Each row is a point on a tangle of strands that fork, close into loops and nearly touch. The rows are in no order.
Points whose rows are less than 117 apart are linked; no others are. Some points are linked to none.
K_659: [-12 -18   6 -16  -8 -28  15  20   0 -23  11 -19  20 -25  11 -11 -17 -18
 -10   4  19  -8 -37  -8  28  28 -15  37  16  -2 -10   1 -10 -22  10 -51
  24   5 -30]
K_207: [ 25 -22  -2 -13 -12 -24 -24  19 -17   0  24 -17 -15   3 -17 -25  -1 -36
  15  37  34 -14 -14 -28 -24 -23   1  17   0  36 -14  -6  13  26  17 -42
  -6 -35 -10]
K_541: [  2  15  -2  32  17 -14  -1 -18  17  -4 -26 -30 -29  27  17  34  -8  22
 -19 -10 -32 -30  18 -52  -3   6  -5 -14 -16  -9 -23  -3   8  30  -3  34
 -26  -8  38]
K_999: [  5 -16  25  -9 -20 -24 -13  -6 -32  -9  21  18  25   1   7  -3  -3 -44
  26   4   1  32  -4   4  19  20  13  20  -6  -8 -37  -3  15 -43  27 -40
  18  -4  -4]
K_54: [ 28 -17  43   0 -27 -37   5   9 -27  -3  -7 -21 -10   9 -25 -21 -21  13
  -9  18   4   2 -31 -28  43  10  -4   0  28  23  -5 -15 -28  13   1  -2
  17  -6 -25]
K_82: [-30  -1 -63   5 -15  11   6 -35   8 -24  18 -10  12 -17  -4 -28  -3  16
   4  -3  13   5 -26  62  21  -4 -36  15 -28   3  11 -17   7   8   7 -40
  16  17  -5]
K_638: [  9  50 -20  18   7   3 -10 -20  40  30   1   7 -34   9  -2  26  12  24
 -36   5  -4 -16  60  -4   0  18 -20 -24  13 -20  25   8  -7  -1  -6  64
   8  17  33]
K_122: [  0  19 -30  -3   9  32  18   2  22 -35  13 -21  10 -17  14  29  11  33
  -1   3  -9 -15  -9   4  33 -26 -14  26   6  13  14  -1 -39  10 -10 -41
  23   0 -17]
K_833: [-19 -19   5 -28  -7  -5   6  19   8  45  10   0  -3  -2 -31 -28 -14 -11
 -11   0  13  27 -23   5  25   7 -12   9  23 -24   1 -43  13 -20  -5   2
  22 -11  -6]
K_754: [  6  -2  44  -1  -3 -14  -7  10 -18  11  18 -15 -33   6   2  50 -21  52
 -52  22  -1 -14  -3 -28 -42  22  -6   2  -5   3  19   2 -15  28 -37  35
   5   6   0]
K_628: [  5  -7  24  35 -12  22  -3 -31  -6 -10 -15  10 -20 -24   2  -7   6  59
 -27  13 -42  -5  -8   5  -2  -2 -15  -9  36  -7  33  -8 -55  -9 -23  45
 -15  18 -18]
K_351: [ 18  13  30  -5  26 -25   2  -5  23 -19 -18   5  31  -9 -26  11 -15  13
   6 -10   8  13  24 -21 -23  17  27  -4 -12  19  -5  15 -33  -6   2  47
  -1  15  18]
K_59: [ -9  28 -35   0 -12   2  -8   6  20 -30  18  23  13  34   2   3 -11 -21
  54 -11   4  10  34  23  31  -1 -19  -5  -5 -17  12  12  22  -2  30  -9
   8  10  17]
K_674: [ 12  -7 -18   3 -55 -16 -24  20 -33 -42  18  11  11 -11  21 -28 -10 -29
   7   8  10  -5  -5  -3  -1 -10   1  45 -26   2   1  25 -29 -49  24 -26
  30  -6 -11]
K_950: [ -8  -1  23   6  31 -12 -42 -24   9   0  -7   8 -24 -21   4   2  14  10
  18  -7  23  -2  32  18 -27 -21   8 -19   3   4  15  -9   7  28  20  31
 -18 -19 -12]
K_741: [-35 -27 -21  -4  22  31   4 -38  13   0  -4  14  13 -45  -8 -18  23 -30
 -11  16  -7  -2 -42  15 -34 -19 -16  34  22   4   7 -20  -2 -26  13 -33
 -14 -21 -14]
K_229: [ -3   4   5  24  -2  -9  12  -2 -14  18  -6   4  12 -41  15 -27  -6  31
   7   0   8   5  13  40  42  14  31 -18 -30   4 -36   9  25 -22 -25 -16
   4  33  11]
K_826: [-15   6   2   4  26 -20 -39   2  33 -32  -2   6  18  20  25   2  -7 -25
  37  11  20 -36  42 -24 -25 -29  15   2 -25 -10   4   8  27   5  24  23
 -30 -16  31]
K_797: [  0   8  20 -25  18  19 -44  25  32  27  16  -7 -15  15  -5  21   4  -4
   7  18  44 -15   3 -30 -46 -33 -12   4 -14  30   4 -12   2  21 -20   1
 -16 -20 -12]
K_792: [ -4  -7 -29 -14   5  37  42  -6  13 -12  -1 -29   8 -29  -7  20  -3  36
 -44  12 -22 -17 -32 -12  16   9 -25  37  27  23  15  -9 -46   2  -8 -41
  18  16 -12]
K_462: [ 14 -15  19 -28 -21  11 -27  -5  29  43  -7  -4 -61  20 -19 -26   5   9
  -3  21  24  16  -2 -15  -9 -22 -17 -13  18   2  26 -26   5  15  -9  44
   7   4  -4]
K_548: [  8  -7  28  12  -6 -11  36  16 -32   7  -3  -2  -9  -6  -6  22 -19  31
 -24 -36   0  16   1  18   3  32   7 -24  10 -15  -9  -2 -28   7 -28   7
   8   9 -27]
K_443: [  6  15  -3 -11   2  16 -20  54  10  19  21 -22  -1  32  -1  25   2  23
  -3   2   8   0  -9 -26 -29  -4   5 -15 -22  20   8  -2   0  36 -30   9
  -2  -3  -2]
K_762: [  1   6  53  14 -14 -11 -11  -3  17  10 -24 -10 -49  36  22  32 -22  57
  -8  21   0 -21   9 -44 -19  11 -20 -27  -1 -10  35  -7  -5  11 -20  61
   4  17   7]
K_886: [-12  38 -17 -30   5  42 -10  18  41  22   5  -2   9  39   8  13  15  -8
  -1   7  14   4  -2  12  27  -3 -18  -9 -17 -12  -1   4  23 -25 -21  -7
  13  11   4]
K_37: [ 10  -7 -10  -6   6  -6  -8  22 -18 -19   3 -27   9   1   3   4  32  -3
 -35  11 -18  -5  -1  -2  33 -18  11   7  38  -6  11  -8 -26  13  16  15
  12 -28 -18]
K_977: [-10  -5   2  22  25  -4 -33   3  -6 -15  -3  18  12 -20   3  14  37 -15
  13  -7 -12  10  20  17 -34 -21  16 -20  31   7  11  -9  -3  24  33  16
 -19 -38  -8]
K_215: [ -8   0 -44 -14  15  22 -10 -29  29 -43  29 -22  16 -14   7  -4  22   2
   5   5  10   4 -12  30  12 -15 -17  37 -16  -3  25 -12 -28   2  13 -34
  14  -4 -31]
K_625: [-33  11  26  29  11 -10 -29  -3  -2  -5   1   2  11 -44  16 -11  -3  28
  35  12  10  -2   1   7  33   8  10   0 -17   9 -32   4  16 -25 -19  -6
   3  19   2]
K_276: [-20  18  -6  26  26  12  -1  21  20  14  18  12  31   9   7   9   4  14
  28 -21  10   4  73  13  37  16  21 -28 -24   6 -32   6  19 -17  -8  -7
 -27  26  30]
K_803: [ -1  30  -6  -5  21  12  24  11  30  12 -12  13  35  -2  12   6  -9  23
  15 -16  10 -13  63  23  35 -11  44 -17 -20  -4  14  13   6 -21 -22   8
  -9  28  29]
K_885: [ -1  -7  12 -16  36   2   9   8  11 -17  -6  -6  26  -6 -18  22  -7 -21
  -3  -4  -1  10  23 -34  -9  16  21  22  16  -6 -12   6 -27 -11  -1  23
  -2  -5  13]
K_216: [-11  -8  18  17 -16  14   6  -9  -3  23  -6  14 -24 -20 -26   8   1  21
 -28  26 -25  34   0  -9 -45  29  -5  -7  38  -1  19  -1   8 -16 -26  37
  17  21  37]
K_485: [ -9  30 -28  -6   8  26 -42 -11  44  20   0  -5   1  40  20 -15  11 -43
 -12   9  17 -33   9  23  34 -14 -33 -16 -18 -24  -4   1  26 -14  -2  10
  -2   5   9]
K_184: [-24  -6  15  11  17   3 -37 -15  23  17   9  28   8   8  -5  -8  -1 -43
  54  14  23   7  36 -11  -2 -29  -4  10  -6  -4 -41 -24  42 -35  11 -17
 -28  -9  16]
K_199: [-33  -5  34  -6  12  -3 -14 -17  16  41  -5  15 -21 -14 -17 -16 -15   6
  10  -7  16  28   8   3  24   2  -8   6   6 -33  -2 -43  16 -34 -11  32
  12   4  -3]
K_774: [ 12   1  -2  -3 -28 -19 -10  37 -27 -52   9 -12  31  -2  44   1   2 -14
  -4  13   5 -22 -13  -3  -9 -14  25  29 -40  -5   4  42 -14 -32  -2 -16
  22  -4   1]
K_204: [-13 -23  10   9   0  -9 -32  -9   2 -36  28  23  24  -5   7  -9 -22 -41
  44  18  21   9  33 -10  -2 -10  17  34 -19 -17 -31   2  19 -49  11 -22
 -12  -5  20]
K_366: [-14  -9   5  12  -7 -14  -5  23 -18 -22   1  -7 -18  15   8   3 -29  27
  23 -21   5 -19 -17   9  -8  -9 -10 -15  -1 -19  25   1   5  49  -2  11
  -2 -12 -15]
K_908: [ -1   9  -8  13 -10 -15  21 -24 -21  24   3  36  28 -34   2 -50   3  -2
  -3 -17  -6  18 -12  56  34   8  24  -7 -33 -22 -27   1   5 -39  -5   5
  -8  28   5]
K_463: [ 29 -13   2  17 -17 -13  66  23 -17   1 -31 -13  -1  12  -3  10 -29  33
  -6 -35 -29   3  26 -14  14   6  25 -30  21   0   6  -3 -11  17 -15  -2
   2   8  21]
K_581: [  7  -2 -22  -3 -15  28   8  49 -16  14  13 -23   2  13  -6   6   7  13
  -9  -1 -12  21 -24   5  -7  10  11 -24  -3  20  -7   8  14  25 -27 -19
   8   2   8]
K_25: [ 11 -14 -21   7  -2  -3  61 -22 -20 -28  -3   2  18 -39  15 -10 -20 -12
 -13 -27 -16   1  -2  19  19  17   6  14 -11  -5 -39  33 -10 -11  -9 -22
  -8  23   4]
K_749: [ 23  21 -11  -3   6 -14   7   6  -5 -10   2 -30  -4 -15   4  27  -4  26
 -40   3  -3 -19  10   1  43  -4  10 -11  -2   2  -3   7 -11  34  -5  11
  -3 -17  10]
K_33: [  0 -13 -31  14 -38 -11  26 -37 -47 -25  -4  13  -2  -8  -4 -32  15 -23
   2 -10 -34  11 -49  22  13  13 -24  19   0  -3  -1  17  -2 -11  25 -36
  12  13 -22]
K_670: [ 34 -24  34  12 -13 -35   6 -19 -23  12 -37   8 -17  11 -19 -27  17  12
 -13 -10 -17  31 -16  -1 -18   5  32 -32   3  -2   2 -10 -32  -3   7  53
   6   1 -15]
K_725: [ 36  37 -26  -3 -12  -7  -2 -18  21 -33   2 -11   0  41  12   6 -12 -17
  38   2  -4  -6  40   3  40  -2  -5  -4 -21   1 -10  27  18  -5  14 -20
  -5  16  23]
K_313: [  7  -9  12 -13  20 -33 -16 -10  -1  -1   0 -20 -29   4 -19  17 -29 -28
  -4  18  31 -35   8 -42 -14 -15 -16   7   4  16 -24  -6  19  42  13  -4
 -22 -46  12]
K_726: [ 13  -6  29  -6 -21  15  -9   7  19  17 -21  -8 -49  42   0 -15 -14  46
  17   7  -1   8 -10 -34  -8 -12  -9 -20  -4  -4  35 -18 -12  14 -24  50
   4  23   4]
K_126: [  4  -3  13 -15  26  16 -23 -17  -2  19   3  11  12  33   7   1  17 -29
  26   0  -9  25  15  24 -35  -9  45 -20 -35 -13   1 -10  39 -13  12   7
 -31  -9  21]
K_840: [ 25 -22  -2  24 -23 -14  -7  18 -37  -7   5  11  -6   8 -12 -46  14 -34
  31  20   3 -16 -40 -33 -43 -16   8  15  11  44   8  16 -22  29  19 -30
 -11 -14 -27]
K_460: [ 20  14   1  22   2  10 -33  -8  13  13 -25 -32 -40  44  19  33  21 -11
 -24   9 -34 -23   1 -48   1  -8 -27 -27  12  11 -16  -5   2  26   2  20
 -14 -14   9]
K_488: [-48   4 -44 -22   7  32  34 -31  18 -15  17  16  46  -7  -3   9  -3   1
  -5  -5  13  11  -6  60  36   4 -16   7  -8 -18  11 -11   9 -24  17 -21
  21  20  16]
K_961: [ 11  14   3   0  -5 -35  24  18 -17 -54 -19 -10  31  -2  34  19 -11  -1
   9  -1 -16 -16   7  -1   5   8  29  -5 -11  -8   1  38  12  -4  12   0
  15   6  31]
K_160: [ 24 -22 -29  -1  -8   6  47  -4  -4 -26  15 -17  16 -17  26  19 -28 -11
  -6 -16  -4  -3  54   7  48 -11  13  15 -15  -2 -32  22  20 -13 -11 -48
  -6  14  25]
K_864: [ 28 -17   0   7 -30   4  54  15 -18  14 -28  -1   4 -20 -12  -5 -18  30
 -37  -7 -20 -19  -4   5  49 -14  11 -12  50  12  26  -4 -26   0 -29 -16
   8   1  -5]
K_903: [-20  -7  24   3  -2  -9 -13  10 -16  18 -20   5 -37  29   9  18   7 -38
  29  -5   2  -1  14  -9  -8 -25 -27 -20  34 -16  -6 -21  46   3  28 -17
  -3 -31  -4]
K_178: [ 25  -6  28 -18  22 -14 -22 -22   1  30 -25  -6 -14  42   0  -8  22  -7
   7  -9   8  25  29   9 -32  -1  40 -32 -47 -16  -9 -21  34  -4  11  44
  -7 -10  10]
K_958: [ 16 -28  -1  15 -22  -3  -2  10 -49 -26   7  -1  -9  20  12 -27  14 -42
  38   6 -18   2 -15 -30 -25  -4  12  42 -15  10  10  14 -16  -9  27 -43
  27  -5 -24]
K_61: [-21 -29  36 -10  16 -14   2   5 -35  -8  -2 -10  -8 -16   0  14  -8 -33
   6   0  11  -3 -20 -15  -9  19  -8  17  31  -1 -11  -3   4   3  12 -34
  10 -29 -36]
K_127: [  4  12   9  23   2  15  27 -21 -12 -19 -34   9   1 -33  13  12  10  42
 -24  -7 -41 -21 -35  -6 -14   5  -2   4  17   3   0  30 -43 -12 -26  13
 -18  25 -16]
K_900: [ -3  20  11  18  -4  24 -41  -9  13  33 -25   0 -41  40  14  30  24 -24
  -6  -6 -20   1   5 -13 -11  -3 -44 -37  35   1  -2 -12  22   5   2   6
   0 -12  -6]
K_669: [ 15  11   5 -33  -8 -18 -34   8  47  16  -4  11 -16  13 -21 -15   9 -13
   3  12  39  12  11  -7  20 -10 -12 -18  27  10  14 -16  -1  11  16  48
  14 -10   6]
K_751: [ -1   8  -7  11   9   3  15   7 -12 -22 -13  29  38  -4  26  -6  33 -21
  14 -24 -30  -2 -29   4 -53   4  17  11 -20 -12  -8  36 -21 -12  -4   4
 -23  16 -17]
K_451: [  2 -11  16  -2 -29 -46  10  12 -12  -6  -3  -1   7 -22  -9 -47 -28   8
 -13   3  18 -11 -54   3  30  13 -18  10  14   3 -14  -6 -14 -13 -10 -19
   4   9 -36]
K_937: [ 11  -7 -32   5 -11  18  48  24 -32 -30  10  -5  43  -8  23  13  34 -19
 -20  -3 -19 -12   5   9  28   5   8  29  23   9  -1  26 -28 -12  23 -65
  34   5 -23]
K_435: [  1   7  -8  24   1   2 -26 -14  23  29  13   2 -37  -1 -26  19   9  23
 -40  21  -9   3  44 -23 -46   6 -16  -7  20   7  21  -9   8  19 -19  56
  -7   3  40]
K_850: [ 21 -25  34  -9   1 -20 -11  -5 -10  26 -40 -19 -32  39 -12   5  24   8
 -22  -2  -7  16  16 -16 -47  -1  27 -40   3  -1   8 -22  18  10  16  48
   5 -21   8]
K_415: [ 21   7  28  -9   3  -7  -2 -39 -13  19 -18  31 -20  -9  14 -13  35   6
  -8 -24 -17  33 -24  32 -16   4  22 -18  -3 -21  16  -1 -41  -8  12  51
   4   8 -38]
K_55: [ 11  20   2 -25  -6   6 -15 -16  38  42  11 -21 -36  21 -19  12 -11 -15
 -39  14  10  15   6 -24   5  37 -46   6  17   7  -9 -17  11 -15 -21  -4
   8   4   5]
K_15: [  0  33 -17   4  13   7   8  40  43  -3   7 -11  16  29   6  23 -25  19
  23 -25  -1  -8  22 -39 -13  -4  -1 -11 -23   9   4   4 -12  30 -14  11
 -14  12  25]
K_433: [  7  32  -9   7  -2  10  21 -11  14  21 -25   4 -29   1  -2  30   5  36
 -21  -7 -12  10  39  17  14  24   8 -35  14 -28  24   5   9 -14 -12  42
  19   9  25]
K_612: [-21  -9  36 -19  24 -10  15 -13 -31  14  -8  15 -41 -16  -4  18  -9 -30
  17  -8  18   4   8  22 -17 -15 -16 -11  38 -13   7 -20  21   4  37 -19
  -2 -43 -16]
K_957: [ -3 -18 -19  14 -15  42  24   8 -14  -5  -2 -18 -11  -5 -23   4 -18  41
 -32  26 -37 -15 -45 -23  10   8 -27   5  33  22  21  -6 -26  31 -12  -5
  -1   0   5]
K_84: [ 30  22  -9  17   4 -43   3 -10   1   7   7 -18  -8 -16 -14  11 -26  31
 -27   4  26 -17  32   1  53  16  17 -28 -23  18 -33   5   8  29   2  22
  -8 -12  27]
K_262: [ -2   9 -10  -4  12  20   8 -22  -8 -22 -26  15  12 -20  11   1  37  -8
  -4   7 -23 -21 -63 -10 -49   7  -2  25   6   4  -2  42 -27 -11  -9  -2
 -14   5 -38]
K_319: [  0 -22  -3  -3  11   6 -23  10 -15  -2  -6  -4 -14  -6 -12   5  37 -18
 -17  15 -10  -1   0  -9 -12 -17  -1  -2  61   7  24 -17 -10  26  32  12
   0 -46 -20]
K_896: [ -3 -14  27  -2   5  14  -1  -5   2  32 -11  13 -13  -3 -36  -3 -12  -6
  10  -2 -10  42  -3 -21 -61  21   9  -3   0  17  -8  -6   8  -9 -17  20
   0  12  29]
K_684: [ 23  -7  25  -3  -9  -9  15   8 -23  14  38 -14 -28  -1 -22  28 -15  33
 -64  11  -8   0  12 -25 -18  35 -16  20  29  13  23  -9 -51  30 -20  10
   7   8 -17]
K_945: [ 39  12  -2  -8 -11 -14  34 -17 -10  -7  -5 -27 -21   2  12  15 -36   9
  16 -20   2  -3  37   8  54   3   4   4 -27  -1 -30  13  23   1 -17 -44
   5  17   5]
K_261: [-12  -1   4  14   9  11 -24  -6  -8  13   7   1 -36 -21  -9 -10 -17  39
  -7  -3   9 -11 -12  21 -28   3  -2 -22  -6  -3  22  -6   2  40 -25  29
 -16  -7 -12]
K_960: [ -3   5 -34  15  27   2  11  -6  26 -13   3 -19  -5   9  -8   7 -32   4
   9 -19  -3 -20  31 -30  -2   3   1   0 -22 -16 -10   5  11  39  -3  28
 -29  -9  41]
K_766: [  1  20 -14 -30   6  33  37  35  -6   8 -12  10  40  28  11  10  32   2
   9 -18 -29  17 -13  25 -12 -10  33  -3 -10 -14  32  12 -21 -13   2  -3
  32  20   0]
K_690: [ -3  -3 -21  14 -26 -10  19  -2  -9  16  -9  44  31 -25 -23 -54   0 -19
  -2  -7 -10  15 -50  25 -11   9   6 -15  -2  -3 -18  16  13 -15  -2  18
 -12  13  15]
K_672: [ 20  10 -25  19 -54  -3   4  -2 -13 -23  -5   1  10 -26  19 -10   0  20
  14  14 -19   0   3  25  54 -30   5   3   1  26   0  15  16 -22  -3 -58
  24  21  13]
K_644: [ 15   1   6   2 -17  -7  -8  34  16  -7   5   1  27  16  -4 -29   4  -9
  44   2  -1  26   3 -18   7 -33  19  13 -13   4   0  -6 -17 -12  -8   1
  10   9   5]
K_407: [ 23  10  -2  33   8 -22 -33 -10  -1  23   3 -15  -9  21 -31   0   7  20
  -1 -15  18  13  42   8  11  22   9 -48 -33  22 -46  -3  36  23   2  17
 -16  -2  16]
K_525: [ 11 -10  22 -25  13   4  -5 -27 -28  -3  23  20  12  28  -7  22   8 -59
  32   0  -6  37   1   5  -2  30  18   4   0  -1 -25   2  18 -12  39 -40
  -5 -18  -7]
K_453: [-41   2  36  -3  35  11 -31 -37  16  46  -6  28 -15 -14 -13 -11 -11 -16
  36  13  28   6  32   8   0   1  -1  -3 -12 -12 -20 -27  45 -34   4   8
 -20  -4  19]
K_875: [  2 -12  42  -9   6  -6  -7 -15 -14  45 -11  23 -11 -29 -45  -7   3 -16
 -20  17  18  31   4  11 -68  -3   9 -12  12  39  -5 -15  14 -11   2   7
 -13 -15   8]
K_798: [ 13   2  20 -11  -1  -1  13  14 -18  19   6   8  -1  -9 -24   4   4   2
 -34 -12  -1  21 -13  -4 -29  43  -1   9  32  17  14   5 -48   6 -11  10
  15   9 -31]
K_401: [-35 -29 -13 -38  22  40  29 -14  -2  38  17  32  28 -13 -16 -16   5 -44
 -12   0   5  13 -47  17 -40  17  -7  30   2  -3  15 -15  -4 -21  17 -32
   5  -8 -13]
K_516: [  1   3 -23 -17 -19 -14 -30 -11   7 -53  33 -25 -13  -5  22  -7 -11  -1
  19  20  25 -21 -23  15  19 -13 -31  36 -30  -3  23   3   1   8  18 -41
  28 -15 -27]
K_596: [ 17 -15  37 -29  11   6  -8 -16 -22  10 -26  23 -16   6  19 -11  49 -18
   7  -5 -15   8 -31  10 -36  -9  19   3  20 -13  37   4 -35  14  37  29
  13  -7 -46]
K_951: [ -5 -11  20  14 -24   7   3   8 -10 -23   7 -16 -11  -1  -7   7 -28  34
   0  32 -16 -16 -43 -28  50   7 -38   5  36  23  11 -13 -23  22  -3 -21
   0  -9 -12]
K_395: [-20   6 -13 -11   6   5 -19  20  33  -3  40 -18   8 -21  10  20 -27   4
   5  13  41 -14 -14 -12  21  21 -26  14 -11  10 -29  -2  28  11 -16 -33
 -11  -9  -1]
K_233: [ -6   2 -20 -18   9  26  -9 -23  -3 -10  29  34  24  19  -8   0   3 -35
  30   7  -6  30  -3  39  -3  15  16  -3  -9  -7   6   7  22  -3  33 -19
 -11  -7  12]
K_805: [-23 -28 -16   7   4  -4  -6  32 -12 -24  25  -7   7  -3  10 -24 -22  -9
  13 -18  20 -22  -7   5 -29 -42   2  23 -30 -28  18  -1  -5  22 -17   1
  -5 -13 -10]
K_920: [-30 -30 -42  -9  11  29  -9 -23 -11 -16  -6 -17  -5 -22   1 -17  23 -13
 -14  31  -2 -15 -42  30 -29 -30  -6  15  -6  -3  14 -10  34   5   2 -26
   3 -27   2]
K_200: [  0   0   6  22  -7 -37  36  10 -38 -40 -26  18  29 -15  15  -5  -4 -19
   5 -31 -22 -10 -19  -1 -11  20   8  -3   7 -15 -14  38 -11  -4  11   9
  -2   9  -2]
K_698: [-34  20 -13  12  10  22 -21   4  39   5  37 -16 -15 -33  -5   5 -26  46
   9   8  23 -13 -16  -9  28   1 -32  18 -14  17   0 -12  -3  23 -22 -16
 -10   7  -5]
K_490: [-11   9 -22 -11 -30 -24  32  11   0  -2   2  14  12 -17   5 -35   2  13
 -15 -21  15 -17 -65   7   9   7 -38  20 -12   3 -12  19 -14 -13 -25 -31
 -25  27 -56]
K_842: [-19 -13   0  -3  30  12  -2   2  24 -46   8   2  44   1   6  14 -10 -23
  24  17  12  -8  18 -28 -10  -4  21  27  -9 -19 -14  19  -2 -23   0   5
 -16  -5  30]
K_949: [-32  -7 -34 -12  20  40 -11   6  18  14  -3  -1  -9  -8 -18 -10  -1 -11
   6  21   8 -11  -7  12 -43 -36  -4  -4   0  -2  18  -3  40  19  -4   5
 -17 -23  28]
K_348: [ -9  31 -11  -5  18  32  32 -20  27  15 -23  13  -3 -25   0  19  -3  41
  -3 -18 -11  -2  40  30  36  -6   7  -1   7 -11  29   2  -5 -22 -20   4
  19  23  15]
K_871: [-12  15  -5 -36  17  41   3  12  16  24  -9   1  -5  56  11  26  25 -15
  19 -21 -19  16   1  -4   0  -8  -7   4 -11 -37  23 -11   1 -10   1  12
  27   8  -6]
K_282: [ 15  26 -12  -8   8  -7 -41  -7  46   7   7   0  -2  22   6  -7  33 -20
  -1   2  21   2  41  13  53 -20 -10 -18  10 -13   1  -8  -1   4  23  43
  -5  -8   0]
K_685: [-26  15  53  20  22 -19 -26  -2  10  12 -15  10   9 -33 -11  11 -11  40
  11   1  25  -2  10  -9  -7  20  16  -8 -15  19 -11   8  -5 -19 -24  39
   4  23   8]
K_103: [ 30  26 -21 -17 -18 -29  41   0  -2  -9 -12  13  22 -18  -1 -20  28   6
 -37 -16   0 -30 -35   1  25  -8 -10  22  18  18   3  30 -49  -9  -9 -22
 -21  12 -56]
K_289: [ -2  -5 -11  -6   3  43  -2  26  -7  -9  18 -15  24  11  34  30  25  -8
  -3  20  -6  23 -11  12  -6  21  24 -18 -22   7 -41  24  42 -14 -12 -28
  -3   3  12]
K_554: [ 17 -22 -11  22 -58 -12  38  25 -41 -21 -14 -10  10 -17  16  -9 -12   7
 -14   9 -28 -11 -13  -1  50 -24   1   2  23  15  -7  13   4 -13  -5 -43
  22  12  11]
K_26: [-34 -22 -49 -28   3  32  38 -35   1  13  31  24  53   5  -9 -11  13 -26
  -8 -12  -3  19 -44  38   3   6 -20  26 -14 -10  16 -25 -15 -24  30 -34
  16  11  -2]
K_360: [ 28   3 -36  -6  -4  -8  40  17 -25  -5   4  -3  36 -19  -5 -18  35 -16
 -46 -16 -11 -15  -6  16  31   2  13  18  34   8   5  13 -46   3  19 -23
   7  -5 -36]
K_549: [ -7 -16   4  48  -7 -45 -21  22 -20 -23  10  -4  33  -4  14 -27  -8   6
  25 -36  -7   8  37   8 -27 -11  34  -7 -47  -3 -23 -11   9   2   9   7
 -24   8  16]
K_121: [ 10   1   0  27   9 -18 -20  12  -1  18  18  -1  21  23 -11  -5   7   3
  26 -32   8  28  58  17  17  -2  21 -22 -39   2 -39 -16  16   4  -2   5
 -20  11  12]
K_354: [ -2 -25  24  -9  -2   4  -2   7 -55  27 -12  18  -5  14  16 -23  43 -29
 -13  -4 -17  -3 -52  15 -23 -14  12   5  19  -8  26  -7 -14   1  21  -7
  -1 -18 -63]
K_634: [ -7  29 -13 -13  -6  19   8 -13  40  19  21 -21 -46  -1  -9  27 -30  37
 -40   6   5  -8   3 -20  26  21 -53  11   9   2  11 -11  -2  12 -27  -5
   5  13   3]
K_437: [-20 -23  -4  16  -7 -26  -8  32 -14  -9   3  -3  20  -2  17 -33 -26  -5
  15 -18   4 -14  15   9 -23 -19  26   6 -46 -37  -7  -5  34  -5 -12  21
  -5   3  27]
K_543: [-10  20   9   3  11 -27 -23   4  39  -6 -34   6   1  40  14   6   3 -17
  35  -7   1 -20  29 -26 -43  -3   1 -38   9   3  11  -3  43  18  38  36
 -14 -17  27]
K_651: [-14  -4   7 -14  16   9  -5 -12  16  -1   8 -10 -23 -11 -19  22 -45 -16
  23  10  31 -11  -6 -34 -22  23 -27  10   4  18 -30   7  26  23 -10 -19
 -13 -13  13]

A fork is a point with three links, a tip a point with one. Leave the first point through the second and follow the links. Name the first fork or tip that comes.
K_55 / K_634 -> K_200
K_977 / K_950 -> K_121
K_726 / K_462 -> K_766
K_842 / K_885 -> K_690

How many points has the smallest loop of links through each point below? Write 0 if it is on no loop.
K_121 -> 13
K_725 -> 0
K_581 -> 0
